Points on a hilly landscape, in no order, each with its height.
From any point a ball rolls to the lowest of the 6 points nearest to it. It stops when none of these is lower. Distance is the straight distance between rows; heights are no part of it.
<454>: [ -8   2   1  11   4 -15   8  23  35 -21  -3  16  27  18  -7  -4  25 -12
 -17 -50 -23 -11  -8  14 -31  29  -7  -5  14   8  -1  -3  52 -31   9  24
  -2  46 -12  11  -8  -2  -1 -27 -37   8  30  33 -71 -18  32 -13   8  -6
  -2  12  -8 -19]  h=16.0
<506>: [-14  15  -5  23  -3  -3  15  -9  33  36  -9   6  14  11  -1  -4  14  -5
 -38 -47 -12 -11 -32  12   0  40 -24  27  23 -13  17 -22   9 -20  13  18
   5  19   3  -5  23  20   5  -9   4  33  33  10 -21 -24   4 -22 -14  19
   5 -14   9 -19]  h=8.5
<357>: [ -8 -14  32  15 -25 -27  21  48  31   9 -28  -8  10  16  19  27  -2 -20
 -11 -14  -6 -31 -10   0  -9  -5   5  -1  45 -21 -24  10  32  23  26 -38
  12  23  -4  18  -7 -19   9  14 -17   7  20  -2 -27 -11  -3 -18  -7 -12
   8  -2  -5   3]  h=52.3
<124>: [ 15 -24  12  -5  -7  10  13  -9 -21 -17 -12 -10  -6 -11   9  25  -1   9
  50  29   6  25  10 -27   2 -33   8 -11 -24  -2 -27  44   2  27 -36 -26
 -18 -27  -8  12 -23   0  10   8  19 -18 -28 -26  13  25  21  31 -19  -9
   9  -6 -24  33]  h=49.7
<629>: [  3 -28  44  -5 -11   9 -32  11  17 -56 -28  26   2   1  23  20   8 -27
  54  17  -2  29  -2   5  -9 -22  40  12   8  -2 -63  67  18  19  -8 -22
  25 -11 -38  26 -69 -33 -17 -23 -31   8  -8  -2 -17  32  20  22  -3 -17
  32   1 -24  29]  h=64.2
<681>: [  6 -19 -22 -23  30 -13 -40 -10 -43 -65  -2  21   9 -15 -33   3  18 -18
  49   9   8   9  18  16  17 -30  10 -13 -18  36 -19  36  31  -6 -26  -1
  11   6  -8  13 -58  -1   3 -38 -28 -26 -33 -31  12   0   5  35  22 -29
 -11  29 -14  22]  h=64.9
<856>: [-23  10 -34  22  10 -12 -32 -37  19  20  -1  37  36   6  -2 -21  33  -7
 -53 -32 -11 -19 -23  41  31  20 -24  27  16  25  21 -12  11 -27  28  38
  19  30   5 -13 -10  21   0 -15 -26  24  33  -3 -27 -41  -5 -17  22  -9
 -28 -12  14 -21]  h=27.9
<958>: [ 14  -5 -57  22  14  15 -24 -26  27 -37  20  57  30   0  -3 -22  27   2
 -29   4   1  14 -17  47  -8  -5  17  33 -48  35  37  -9   0 -64   8  44
   7  28 -30 -19 -27  30  -8 -46 -12  19  -2  42  -8   8  24 -16  15 -22
  -3  -2  22 -30]  h=48.0
<451>: [  1   4  20   4 -13  19  -7 -10 -18  51   5  10 -26   2  33  13 -60  27
 -46  37  21 -12  -6   7  23 -22   5  11   6 -18  20 -20 -88  32  13 -26
  -2 -51   4 -18  29  -1  -5  48  25   8 -12   5  30  16 -59 -20  -9  16
  21 -35  22  46]  h=27.0
<441>: [-24  18  20  15 -27 -15  12  -6  58  26  -8  20  23  21   8  11   8 -35
 -40 -33 -20 -16 -33  16   4  39 -33  41  52   0   2 -10   9 -17  33  -5
  18  39 -25   7   8  17  19  -1 -10  62  49  10 -38 -31  -5 -38   7   3
   1  -9  17 -26]  h=22.7
<257>: [  0 -20  -4 -18   0 -12 -30  15 -11 -57  -6  15  21  -1 -14  -8  31 -21
  32 -14  -9  -4  13  20  -5 -11  32 -11   9  14 -28  31  40   7  -3  -1
  10  19 -14   7 -41 -12   3 -33 -30 -15   0  -6 -14 -15  17  15  19 -26
   0  26 -12  12]  h=52.7
<149>: [-25 -10  47  16  -5 -13  67  -1  56  54 -57   5 -23   3  47  43 -33  11
 -31  28  39  16 -12 -59   7 -32  -2  18  21 -39 -11 -26 -43  34   4 -28
   9   1  35  41 -47 -16 -11  12  -3  -3  -1 -12   7   9 -29   7 -20  35
  15 -27 -13  12]  h=49.6
<118>: [ -1  -4 -16 -39   9  -7 -56  -5 -61 -49  17  22  14   1 -18 -21  12 -14
  30  37 -10 -19  39  30  11 -23  20 -25 -16  36 -27  32   6  15  14  -7
   1  17   2  -5  -8 -24   8   4  -6 -15  -3 -18   8 -12   1   0  48 -21
 -15  20  17   5]  h=57.9
<822>: [ -1  -2  17 -15 -11   9  -3  32   9 -36   8  -4   1   3   6 -12   8 -20
  49  22 -25  21  21 -10 -41   7  28   0   1 -25 -28  26  29   7  -4  -6
   3   4 -44  31  10 -10  -4 -27  -1  17  20   5  -7  15  35  -7 -14   1
  25  19  -3 -22]  h=44.2
<777>: [ -1  10 -17 -16 -11   3   0  28   1 -40  18   0  16   0 -18 -36  28 -20
  19  -4 -27  -4  21   9 -33  12  10 -16   1  -7  -1  -3  39 -22  -5  22
  -2  35 -23  12  24  -5   6 -28 -11  -1  19  25 -31 -17  38 -13  14  -4
 -22  33  13 -34]  h=32.1
<811>: [ 14 -32 -21   1  33   7 -24 -22 -14 -78   3  17  -4  -1 -37   6  13   3
  28  20  26  43   4  -7   9  -2  15  19 -47  21  -2  16  37 -33 -58  23
   2  -7 -27  27 -55  34   5 -59 -21 -14 -44   7  -4  38  29  36   4 -15
  -8  30 -16  21]  h=69.1
<676>: [-18 -11 -11  24  20 -34   0   6  12 -15 -28 -11  14  13 -21   7  15 -16
  -4 -66   6 -14 -13  10  14   4 -15 -24  42  20 -21   6  51  11  16   6
  11  24  21  12 -61 -11   6   1 -61 -30   4  -1 -42 -41  -6  22   0 -20
 -13   9 -38  16]  h=53.5
<580>: [ -7   6  24  30   6   0  39   5  43  54 -28  -7 -13   4  14  21 -16  -4
 -32 -28  17  19 -27 -30 -12  22 -15  26  21 -28  -1 -29 -12   6   6  -3
   5  -3  23   5  -9   8  -6   1  14  23  24   8  -2  14   2 -12 -23  30
  34 -15   2   4]  h=37.4
<444>: [ -1  18 -12  -6 -14 -13  35  23   5  25   3 -29   1   4   3  -8   7  -1
 -18 -30  -8 -25 -11  -6 -17  15 -14  -3  10 -24  17 -19  22  -2  -3   2
 -18  11  13 -12  46  -2  10   7  19  -3  11  14 -11 -17   7 -26 -11   7
  -8  15   1  -8]  h=22.0
<649>: [  2  11  19  14 -11   7  51  28  24  69  -4 -10 -23   6  28  17 -37  -4
 -38  16  15  -9 -19 -21 -14   2  -4   1  16 -40  15 -37 -42  12  -2 -27
 -12  -9   8   5  43  -4   4  25  41  10  19   2  17   6 -25 -24 -21  25
  30   6  17   0]  h=29.2
<234>: [-15  12   9  -4 -17  -9 -17  -1   8  44   1   2   4  16  15  -3  -9  14
 -53  -8  -7 -45 -15  20  39  16 -18  15  27 -21  21 -17 -33   2  30 -16
  18  -6   6 -10  45  19   0  35  20  20  10 -20   8 -26 -63 -26   7  13
  -6 -19  33   2]  h=25.0
<165>: [  6  -5 -23 -17   2  11 -48 -11 -15 -55   9  35  19  -1 -10 -26  26 -14
  21  23 -18   6  15  34 -16  -5  40  18 -18  21 -16  21  11 -26   6  11
  10  19 -25   7 -21   1  -3 -30 -23  19  -2  16   2  10  24   2  33 -15
   6  16  16 -11]  h=50.9
<406>: [  2  30  50  17 -14  11  59 -19  65  86 -52  17 -29 -10   6  15 -47   7
 -42  16  29  26 -27 -45  28   7 -13   7  33 -28   4 -56 -81 -12  18 -10
  18   1  -8  11   3  12   7   3  12  59  53 -10  38   7 -56  -7   4  46
   8  -1  36 -12]  h=41.8
<581>: [  5   8 -63   1  -4   7 -19 -12  -1 -20  27  45  45   1  -6 -40  39  -1
 -33   0  -1 -14  10  53  -5   1  -3  -3 -14  48  34 -15  12 -50  13  44
  13  65   4 -24   1  18 -13 -18  -8   0  25  22 -31 -38  32 -22  34 -24
 -50  10  28 -43]  h=47.7
<700>: [  2  19  -4  30  27  26  10 -45  15  49  -6  -8 -40 -20   4  15 -19  53
 -33 -25  31  32  -5 -46  11   8   3  17  -7  -7  29 -44 -46 -13 -16  20
 -10 -39  20 -36   0  17 -27 -21  37   9 -14   5  45  33  -9  24 -28  42
   1 -28  -7  16]  h=39.3
<380>: [ -3   1  28  -4 -11  20 -37  21  25 -41  18  25   8  19   0 -13  19 -26
  32   8 -38  15  14  14 -58   8  40   9   8  -8 -24  29   7 -10  16   0
  20  14 -60  14   2 -10 -11 -27 -17  37  27  25 -21  24  23  -6   6  -3
  41  13   3 -26]  h=48.6
<984>: [-12  -8   6  -5  -1 -55  -5  27 -16   9  -2 -23  -9  12   7   9  -3  -2
 -16 -27   0 -44   9  20  21  -4 -17 -43  37  -1   9   3  20  36  20 -31
   4   4  23 -12  -7  -5  13  43  -8 -40  -5 -31  -3 -51 -40   9  -5 -18
 -26  -3  -5   9]  h=47.6
<391>: [ -9  -9  11 -24 -20   3  -7  40 -22 -35   4 -10   1  -6   6 -25  14 -21
  48  31 -25 -12  29  -1 -12 -17  21 -27  17 -24 -31  31  26  31   6 -29
  -1  12 -27  29  25 -23  12   0  -6  -7  12 -13  -9  -8  23 -11   7 -12
  -5  20   0 -20]  h=53.3
<227>: [-12  -6 -10 -10   8 -48   6  19 -27 -10  10 -34  -3  -1 -15   4   0  -9
  20 -38  -8 -12  20  13   6 -30 -24 -75  13  26   7   4  34  34  -4  -8
  -2   6  22 -19 -18 -12  17  38 -25 -59 -25 -30   4 -54 -22  32 -11 -35
 -28  21 -27   6]  h=59.9
<546>: [ -1   2 -34  -7   0   6 -57 -25   9 -17  10  61  42   1  17 -26  29 -16
 -29  11 -19 -21  -8  61  -7  -6  26  23 -17  51   4  13   5 -37  37  19
  22  38   4 -25 -21  -3  -9 -14 -11  29  10  26 -12 -14  11 -25  52 -25
   2  -7  34  -8]  h=46.9
<188>: [-13   2  35  27  15   3  69  20  58  41 -26  -6 -17 -10  33  27 -31  -2
 -22  -9  38  42 -21 -50 -35   2 -16  10   7 -32  -7 -42  -9  18  -2  -4
 -20   3  39  12 -25  -6  -7 -11  16  -3  15  -1 -10  30  16   1 -16  26
  39 -13 -16   2]  h=40.4
<738>: [-12  -6 -10   0  -1 -29  -4  17   3 -15  -3  -6  20  12 -10 -16  24 -16
 -13 -40  -7 -33   4  23  -6   9  11 -18  28   7  -2   0  45   4  16   4
   9  39   5 -13  -8 -10   8   1 -21 -13  14   9 -25 -34   9  -6  17 -22
  -9  14  -5   4]  h=35.6
<369>: [  9   9 -50  -7  -9  23 -19   0   7 -49  39  32  26   4 -19 -41  32  -7
  -2  23 -15  10   8  36 -25  10  17   5 -34  29  20 -15   6 -62  -4  43
   8  37 -40 -10   9  22  -6 -37   0  17   4  44  -9   0  39 -12  35 -15
 -29  17  25 -54]  h=42.2
<670>: [ -4  20  11 -12 -27   0  10  26  19  10  20   2   6  16  11 -22  16 -27
 -27 -20 -27 -39  -7  24 -33  10   0 -11  26 -15   7 -10  20 -15  21 -15
  -4  31 -10 -12  57  -6  10   4  18  29  33  29 -22 -32  18 -41  22  -6
  -6   8  33 -25]  h=35.2
<760>: [ -5  15 -13  -8  10   1 -52 -42 -25  31  19   6  -7  -8   9   4 -19  38
 -37   7   6 -17  -5  27  39   4  -5  27 -19   6  26 -11 -48  -7  22   5
   2 -47  21 -60  29   2 -11  25  17   4 -23  -7  31  16 -49  -4  -1   2
  -2 -33  21  19]  h=16.9
<127>: [ -7  23  40  -5 -28 -22  27  12  33  57 -41   7 -11   8  -5  14 -20   2
 -36  -1  -1 -34 -19 -12  42  21 -46  18  42 -45  13 -34 -38  -7  18 -22
  17  14   7  12  43  21   6  35   0  26  48 -36   1 -34 -83  -7 -21  39
 -30  -5  30  -6]  h=42.1
<871>: [  9  25 -12 -27  -1 -39  43  -1 -29  11  22 -74 -19 -14  -9  13   5  29
  13 -21 -10  -8  12 -27  17  14 -54 -42 -14   5  35 -26   8  13 -28  32
 -11 -35  34 -16  29 -12   5  36   3 -73 -26 -13  12  -6 -16   8 -46   0
 -43  16 -37  -9]  h=44.9
<747>: [-20 -40 -12 -16  23  18 -47 -21 -65 -65  32  12   4  -9 -34  -7  14  -4
  66  42  -8  10  24 -24  25 -21  -9   2 -16  35 -32  45  23   6 -24 -20
  17 -21 -29  61 -26  -4  -1 -26   3 -18 -39 -21   9  16  28  11  30  12
   0  42   1 -21]  h=57.5
<114>: [ 18  11  16 -10 -12  10  79  13 -16  56   2 -46 -22 -26  37  31 -28  10
  -8  56  20  32  14 -64 -15 -27 -12 -25 -31 -30   4 -30 -28  35 -39 -12
 -42 -22  19  10  22 -19  10  35  51 -34  -9  -7  30  34   1  -1 -38  13
  11  -8 -22  -7]  h=40.1
<79>: [ -1  -1  13 -10 -23  33 -25  10 -12 -10  13  16   5  13   4 -33  -4 -19
  11  37 -26   2   0  35 -26 -30  39  11   5  -1  -7  20 -31  11  36 -28
 -10  -9 -37 -21  44 -22  10  10  10  44   8  31   7  14   3 -35  34 -15
  31  -7  23   8]  h=42.3
<356>: [ -4  -5  27  12   0   0   6 -27  16  67 -36  13 -34  -2  12  25 -38  43
 -43   6  20  -1  -3 -25  33   5   1  16  14 -26   9 -23 -65  17  13  -1
  21 -35  26 -13  -4  10 -10  19  20  15 -12 -18  39  12 -57  15 -12  36
 -11 -35   7  33]  h=34.1
<397>: [ -5 -22  27   6  23 -12  -8 -61   0  33 -30   8 -37 -17  14  50 -24  39
 -21  -7  35   4  -4 -18  31 -16   7   4   1  -3   5  17 -49  31 -10   5
   6 -43  53 -21 -45   3 -21   0   2 -28 -52 -40  28  17 -23  51 -26  30
 -24 -42 -24  48]  h=45.5
<407>: [  3   6  16  34 -19  16 -11 -13  56  14  13  35  23  17  15   3  12 -26
 -26 -24 -24   7 -37  26 -34  22  16  32  20  25   1   7   3 -38  39   9
  21  10 -40 -20 -10   6   4 -15  -4  61  28  38 -18   7  12 -28  18  -9
  40 -19  21 -14]  h=35.0
<28>: [  4  24 -25 -32 -32  26 -26  13 -22 -23  48  25  23   5  -9 -62  39 -32
   3  35 -10 -24  32  49 -25   8  13 -17  -6  39   3  -8   7 -43   9  32
  17  55  -8 -14  45   2 -10  -2   6  16  26  27 -18 -33  46 -17  54  -7
 -48  21  40 -61]  h=52.1
<615>: [ -5  -9  25   8  11 -24   7 -19   7  50 -29 -11 -27   1 -11  20 -25  46
 -29 -23  15 -13   2 -15  43  25 -18  -1  17 -21  10 -23 -23   6  11  14
  13 -34  53 -16  -3  16   0   6 -15  -5 -14 -44  13 -14 -48  44 -26  26
 -31 -29 -24  22]  h=36.4
<870>: [  4 -11 -26 -24   3 -10   3   5 -43 -56  19 -25   7  -5 -46 -19  30   3
  52  15 -16   3  32 -23   8  -3  -6 -26 -15  25  -5  14  43 -13 -33  21
   3  -1 -13  32  -3  -5  17 -16  -8 -33 -22  -2   1  -2  18  21  11 -12
 -32  43 -11 -18]  h=58.4
<938>: [ 12  16 -37  41  17  30 -37 -57  10  25   4  22  -8 -20   2  -3   8  16
 -23 -15  15  13 -29  12  15   6  14  49 -23  21  38 -16 -28 -42  -1  26
  -1 -19  -8 -46  -8  27 -24 -14  14  22 -11  35  32  17  -2  -7  -6  14
  21 -34  18   1]  h=38.8
<72>: [ 16   5   2   2  -8  14  30  -1   2  30  -1 -29 -12  -9  19  10 -24  10
  -1   9  13  14  -2 -28 -17  -1  11  12 -14 -17   9 -14 -24  14 -22  -7
 -23 -16   6 -14  11  -5   2  16  43  -3  -9   9  30  33   4  -2 -27   7
  22 -15  -7  25]  h=28.3
<560>: [ -7  19 -17 -17   2 -36 -11  -6 -36   5  27 -33  -2   5  -4  -7   5  14
 -25 -27  -5 -40  17  11  23  18 -16 -25   4   2  23 -14   1   9   2  15
   2 -15  32 -33  28  -3  -4  24   2 -43 -17 -22  12 -21 -32  -4  -4  -8
 -36  -2  -3  -2]  h=27.8
<459>: [ -3  28  14  13  11  -4  69  35  29  77  -6 -15 -32 -19  -1  13 -14  -7
 -41 -44  -1  11 -31 -23  -1  34 -54  14  17 -53  24 -50  -7 -11  -1   1
 -15   9  39  10  66   1   1   1  18  15  48 -12 -15 -20 -22 -35 -17  46
   8  27   6 -37]  h=15.9
<326>: [ -1 -17  29  10  -2  38 -23   5   4 -42  15  13 -10   5  -2 -13  -2 -19
  59  41 -18  51  16 -19 -42   3  23  19  -7  -9 -37  39  14  12 -16 -25
  11 -19 -63  51 -15   2 -19 -26   3  25   0   9  13  47  31   6  -9  17
  43   5   0 -10]  h=53.2
<627>: [  2  -7  -2 -23  -9 -17 -16  17 -30 -10   3 -11   6   6   6  -5   7  -6
   3   7  -9 -35  20  22   7  -9  18 -18   6   2  -7  16   6  32   8 -23
  -8  -1   9 -18  15 -18  15  28   6 -17  -5 -15   9 -18 -13  -1  17 -24
  -5  -4  -1  20]  h=46.1
<222>: [ -7  10 -18  15  43  -7  40   9  11  18 -19 -66 -21 -17 -22  19 -10  28
  23 -62   8   8 -10 -25   7  12 -56 -35 -18 -15  19 -15  24  -4 -13  40
 -25  -6  65  24  -1  -3   4  14 -31 -68 -14 -12 -34 -28   5  28 -41  18
 -15   9 -45   4]  h=52.6
<613>: [ -7  11 -11 -33 -22  15 -65   8 -21 -16  24  42  26  -1   5 -60  20 -26
  -5  35  -7 -36  27  61  -9 -10  24 -10  -5  43 -21  10  -9  -5  44   4
   9  37   9 -25  36 -11  -8  19  -5  25  25  21 -14 -32  19 -29  64 -26
 -16   4  41 -24]  h=53.7
<190>: [ 15  -3 -33   8  34 -10   4 -18  -9 -31  -7 -12   3   0 -24  15  10  16
  22 -30  24   2  -6  -5  19   3  -3  -1 -23  20  17   5  18  -5 -39  28
 -18   1  21  -5 -36  16  -3 -22 -24 -42 -39   1 -15  -2  17  36 -26  -9
  -2   4 -29  33]  h=63.8
<315>: [  2 -15   5  -9 -12  -6  14  32  -4 -21 -15 -21   9   0   5   1  15  -6
  45   1 -13  -1  14 -10 -15 -12  13 -23  -3 -20 -27  21  40  15 -16 -16
 -13  -1  -9  17  -4  -7  10  -5  -1 -17   1 -14  -9   4  21  15 -19 -18
   9  11 -22   4]  h=52.8
<228>: [ -8   3 -12  22   7  -7 -27 -35   8  36 -22  13   7   5   3   2   5  21
 -40 -30   2 -18 -16   9  36  30  -7  31  10  -3  18  -6 -10  -3  12  20
  13 -11  20 -21  -4  21  -9   0  -6  12   4  -9  13  -9 -28   4  -9   9
  -9 -26   9  11]  h=22.5
<187>: [ 11   8 -20 -12   4  -5  -9 -26 -39  -5  23 -30  -7  -8  -4   7   3  24
   1  11   4  -9   1  -6  18   5  -1  12 -24   7  21  -6 -21   5 -32  13
 -19 -32   2 -37  19   4   3  17  29 -26 -26   2  36  29   0   1 -18  -5
 -18 -14 -13  21]  h=17.3
<1006>: [  9 -16  30  19 -20  21   7  -2   0  35 -22  13 -18   6  35  15 -38   0
 -24  33  19   0 -14  -2  -7 -33  30  18   5 -14  -3   4 -52  35  11 -37
  -8 -23  -7  -5  -2 -14   4  38  20  16 -16  16  19  20 -16 -21  -5   1
  37 -26   5  50]  h=35.5
<225>: [  2  -6  11  28   7   3  19   0  41   3 -23  -2   4  10  11  19   2 -11
  -7 -29  12  12 -26 -10 -22  28  10  24   1 -15 -14  -5  17   4  -2   1
  -2   5   7   0 -30   3  -4 -22  -1   2   2  21 -17  14  22   4 -17   3
  24 -14 -14  21]  h=45.0
<428>: [ 17 -14 -48  -4  17   2 -12  19  -5 -85  11  21  25   6 -52 -25  16   7
  17 -14  11  22  19  15  -3  -2  -2 -31 -23  26  11 -12  35 -30 -19  58
   1  56 -25  37 -37  19  -7 -64 -56 -29 -18  23 -49 -15  24  22  20 -36
 -35  55  -5 -21]  h=73.7
<148>: [  9 -10  10 -16  -2 -16  46  12 -13  33  -9 -38 -19  -1  26  33 -24  24
  -3   6  15 -11   8 -27   5 -15 -12 -24  -5 -23   8  -5 -16  36 -22 -14
 -15 -24  37  -1   1  -7   5  40  20 -38 -26 -26  15   3 -14  17 -46   4
  -8 -12 -34  13]  h=39.4
<20>: [ -5   4   6  11 -20   4   0   8  17  29  -5   5   0  23  16  -4  -9  -8
 -30  -6  -5 -30 -21  22  -8   2   7  14  23 -17   8  -9 -16   2  21 -23
   2  -3  -7 -16  32   0   8  25  25  31  15  14   2  -5 -16 -33   6   0
  24 -13  29  15]  h=23.1
<231>: [-20   7  20  23  26  -3  51   8  35  54 -43 -26 -27  -9  -9  22 -19  34
 -20 -41  11  18 -20 -50  18  27 -43   3  15 -41  -4 -40 -16   1   6  26
 -16  -4  61  18   6  12  -2  -2  -8   1  20 -21 -21  -4 -19  19 -31  41
  -9 -14 -21   2]  h=29.3
<778>: [  5  18   7  37   6  36  13 -38  28  69 -13   4 -29 -15  15  -1 -26  25
 -49 -22  26  25 -23 -24  13  16   6  22   9 -10  26 -34 -54 -13   7   5
   0 -28   4 -24   6  20 -14   2  34  40   1  18  46  22 -19  -2  -5  29
  30 -32  22  10]  h=38.2
<767>: [-11  33  26  20   2  -8  47   6  50  56  -9  10  -4  -2  -4  21 -10 -25
 -35 -57 -11  19 -52  -2   2  49 -61  31  32 -27   9 -36   4 -36  17  14
  -8  27  -6  15  36  20  13 -10  -6  53  61   1 -43 -23  -4 -34  -9  31
   1   4   9 -41]  h=19.9
<867>: [  2  -8  -9  18  -6  18 -45 -27  14   6  -9  28  13   3  18  -1  -1 -14
 -26   1  -6  -8 -30  31   2  -1  27  42  -5  19   6  20 -22  -3  23 -13
   8  -5  -2 -34  -4 -10   2   8   0  34  -4  28  13  12 -13 -20  25 -10
  31 -28  20  26]  h=33.1
<789>: [ -3  16 -40  27  20   0   5 -15  18  20  -1  -5   8   6 -14  -9  21  20
 -30 -47  -2  -6 -23   9  17  35 -19  13  -7  -4  31 -29  13 -30  -8  37
 -15  14  15 -12  18  23  -8 -20  -5   2  11  16 -29 -23   4  -5 -19  17
 -16  -6  -3 -14]  h=19.3
<540>: [ 20  -3 -16  17   5  33 -39 -13  31 -50  26  45  14   6 -13 -20  10 -19
  13   6  -4  40  -2  23 -39   9  31  33 -41  33  17   9   2 -65   1  26
   9   1 -66 -10 -26  31 -15 -42 -15  40   0  53   6  35  24   3  18  -6
  27  -9   9 -23]  h=48.3
<604>: [ -4 -14 -19 -22   8   8 -18 -23 -63 -45  29  -9  -4  -2 -43   0  10  18
  52  51 -10   3  15 -18  20 -18   0   9 -37  35 -13  21  19  -9 -31  -4
   1 -27 -18  19   7  -7  15  -7  16 -11 -36 -13  28  18  16   9  26  -4
 -23  18   2  -9]  h=49.3
<937>: [ -2  11 -10 -13  -9  -1 -35  -9 -33  11  24  -4   6   8  19  -8 -21  16
 -33  21   1 -31 -12  34  15  -9   1  17  -8  -1  19  -7 -39  12  22 -12
  -7 -29   2 -40  40  -7   1  39  21   6 -13   6  19   4 -41 -28  15  -9
  10 -27  20  19]  h=18.0
<4>: [ -9  -2  26  -4  -4 -38  25  12   7  43 -23 -20 -26   4  -2  18 -24  33
 -24 -17   4 -35  10  -9  35  17 -35 -21  30 -34  14 -20 -15  26  17 -16
  22 -16  43   8  14  12  -3  43 -11 -25  -2 -51   8 -32 -66  17 -39  21
 -31 -18 -12   7]  h=47.3
<561>: [ -4 -24  29   9  17 -16  22 -17  25  20 -47  -6 -17   4  24  40  -9  13
  -9 -23  37   1 -15 -25  22  -8 -12   5  29  -4 -16  18  -9  38  -3  -7
   6 -18  46  12 -59  -1 -10  15 -16 -22 -27 -32  -2  -2 -11  40 -24   7
   1 -28 -38  35]  h=52.0
<773>: [  1  35 -19 -16 -13  14  -1  -6 -22  30  38 -39 -10   2  10 -12   3  22
 -40   6  -5 -31  -9  10   6   5 -14   6  -7  -7  31 -36 -32  -4  -3   6
 -10 -33  -6 -38  73  -5   0  34  47  -3  -2   9  28   9 -26 -27  -1   7
 -11  -7  12  -9]  h=5.0
<824>: [-12 -10  20  26  21 -13  53  34  36  16 -36 -31  -5  -7   9  30 -14  -1
   6 -45  19  16 -22 -33 -14  10 -41  -5   9 -29 -21  -5  34  17   1   7
 -17  11  51  27 -25   1   1   4 -31 -35  10  -9 -51  -2  17  15 -28   6
  14  -6 -44  12]  h=42.0
<654>: [ 24  29  10  45  16  29  36 -17  50  27   5  -1 -13 -11   8   0 -24   2
 -21 -26  32  53 -22 -31 -30  22  11  13  -6   4  20 -33 -26 -19 -10   1
 -12  -9  -8 -16 -11  17 -17 -25  32  24  14  37  31  42  18  -2  -5  22
  55 -24   2   8]  h=41.3
<644>: [  3 -28  35 -10 -19  10 -26  29  -8 -32 -19   8   5   9  31   4   5 -22
  44  29 -20   4  11   9  -3 -34  41 -11  22 -21 -56  58  10  38  20 -41
  11  -5 -35  33 -22 -29   3  -6 -15  16   6 -14 -16   7  11   4  -6 -20
  19   0 -12   8]  h=55.7
<855>: [ -2   9 -18 -31   6   7 -52 -18 -43 -20  20  16  22   1  -5 -27  -5   1
  -1  44 -11 -22   3  45   8 -23  13  15 -23  23   1  14 -27   2  25 -10
 -13 -10   0 -43  34 -18   4  25  14  21  -8  18  13   7 -15 -28  40 -29
  -1 -21  26  16]  h=30.6
<354>: [ -2 -10  13   0  14  -7  13  45  19 -50 -12  -9  23  -6 -10  -4  16 -14
  46 -34 -11   8  15  -6 -31  -3  -4 -36   0 -11 -29  15  66  -4  -9  11
  -2  23 -12  29 -28  -7 -10 -33 -47 -24  20   5 -59  -5  36   9 -13 -22
   4  30 -38  -7]  h=38.5
<183>: [ 13  -3  27  12 -25  38  28  11 -14  -3   8 -19 -15 -13  -1  -8 -27  -1
  54  56 -11  55  19 -46 -26 -16  11   0 -22 -15 -23  15   2  14 -20 -28
 -17 -34 -41  37  21 -16  -5  -1  44  14   1   1  29  50  30  -1  -4  16
  33   3  -1 -14]  h=51.4
<21>: [ 20 -12  -3 -22   6 -21 -13 -36 -60 -25  17 -16   1 -12 -15  35 -11   8
  45  27   4   5   9 -11  30 -28 -16 -17 -32  28  -4  38 -12  19 -40 -18
 -13 -44   3 -15 -15 -10  13  21  15 -41 -46 -40  32  22  -3  38  -4 -15
 -21 -13 -22  32]  h=35.1
<757>: [  4  -5  -3 -14  13 -28  14 -18 -21   9   8 -42 -24  -5  -3  33 -11  31
  12 -34  15  -7   9 -12  26   3 -24 -29  -7   3  22   0  -8  18 -27  12
  -9 -32  43 -22 -11   0  -7  29 -15 -65 -46 -39  17  -4 -14  45 -48  -9
 -22 -13 -37  16]  h=47.5
<890>: [  7 -17  28  -6 -17 -23  74  56   2  41 -18 -47 -16 -17  40  36 -20  -4
   1  21  -1 -20   4 -30   0 -31 -39 -56   0 -31  11  -3  13  41 -16 -48
 -23   4  40  21  10  -8   9  58  -8 -42  -4 -30 -13 -22 -23  -2 -44  -4
 -11  12 -27 -20]  h=52.2
<733>: [ -6 -20 -31 -16  17  24 -49 -24 -44 -66  27  26   1  -3 -37 -24   8   3
  33  50  -6  26  17   2   1  -7  19  32 -34  26 -13  24  17 -34 -13   2
  16  -3 -39  38 -22  13  -2 -44 -11  13 -29  11  14  28  27   4  44   1
  -8  31  19 -22]  h=57.2
<27>: [ 24  17  22  23 -18  32  17  14  44  16  17   6   0  14   8  -8 -15 -27
   0  -7   0  26 -18   1 -59  13  30   3   6  -5   3   2 -14 -22  15 -12
  -9 -12 -43 -18  17   4  -7  -6  18  47  25  37  17  34  23 -12   4   3
  58  -9  20  -5]  h=40.7
<707>: [ -2  -8 -35 -35  13  -2 -37   2 -72 -61  39  11  17  -4 -53 -34  24 -13
  44  29   5  -1  45   6  12  -5  -5 -35 -11  48 -10  13  31  -8 -11  20
  18  39  -5  21 -27  -1  -5 -16 -24 -24 -12 -21   7 -25  12  10  45 -14
 -46  57  25 -24]  h=68.9
<71>: [ 17  -2 -17  13   3  14  -5  -8   6 -33   6  -5   0   3 -11  -7  11  -3
  21   9   3  30   2  -8 -23   6  24  24 -31   4   1   4   8 -19 -27   9
 -10 -11 -26 -10  -5  15   3 -25  15  12 -10  23  17  33  26   6  -5  -5
  20  -1  -4  15]  h=53.0
<10>: [  8 -12 -13 -33  26 -14 -58 -26 -60 -49   3  23   6 -11 -25  -1  -2  -9
  41  41  -2  -2  19  27  21 -34   9  -6 -31  44 -19  53  -1   7  -7 -22
  -5 -11   0  -6 -20 -23   9  -8  -3 -13 -33 -25  22  10  -2   7  30 -22
  -4   5  -4  33]  h=51.6
<99>: [ 18  -5  30  -6 -29  22  42  21 -19  19  -7 -19 -11  -6  28  13 -32  11
  17  66   1  17  18 -26 -10 -48  18 -14 -19 -25 -14   1 -29  41 -19 -39
 -29 -28 -13  20  13 -21  19  37  32   0 -13 -12  16  28   3  -2 -23  -4
  17 -13 -10  18]  h=39.9
<748>: [-12 -14 -21 -24   9   2 -34  11 -51 -61  28   8  11  -1 -20 -25  30 -30
  74  25 -18   5  46 -11  16 -18  -4 -43  18  22 -37  40  35  26  -7 -12
  24  22 -27  59 -24  -8  -6 -17 -20 -27  -8 -22  -2 -24  29  14  33  -3
  -5  50   7 -31]  h=65.7
<23>: [ -4  -2 -15 -30 -12  -6 -39  22 -20 -47  16  20  25   3 -10 -37  30 -27
  25  -3  -9 -17  33  26 -15   3  31 -31  15  15 -24  17  32  -2  10   6
  12  46 -10   3  -7  -8  -7 -17 -27  -5  20   3 -17 -24  28  -5  36 -16
 -17  27  15 -17]  h=43.9
<403>: [  9  -3  -2 -20 -19  -7  28  16 -32 -15   3 -47  -6  -6  -4   1   5   5
  38  20 -19   1  17 -31  -6 -12  -4 -21 -20  -5 -11  17  26  22 -25 -10
 -25 -14   0  10  21 -13  19  11  19 -26 -11 -17   8   7  11  10 -21 -18
 -10  11 -23  -3]  h=51.3

Where does a ball stop that starts at each point below?
<681> | <773>
<391> | <506>
<707> | <506>
<629> | <506>
<870> | <773>
<747> | <773>
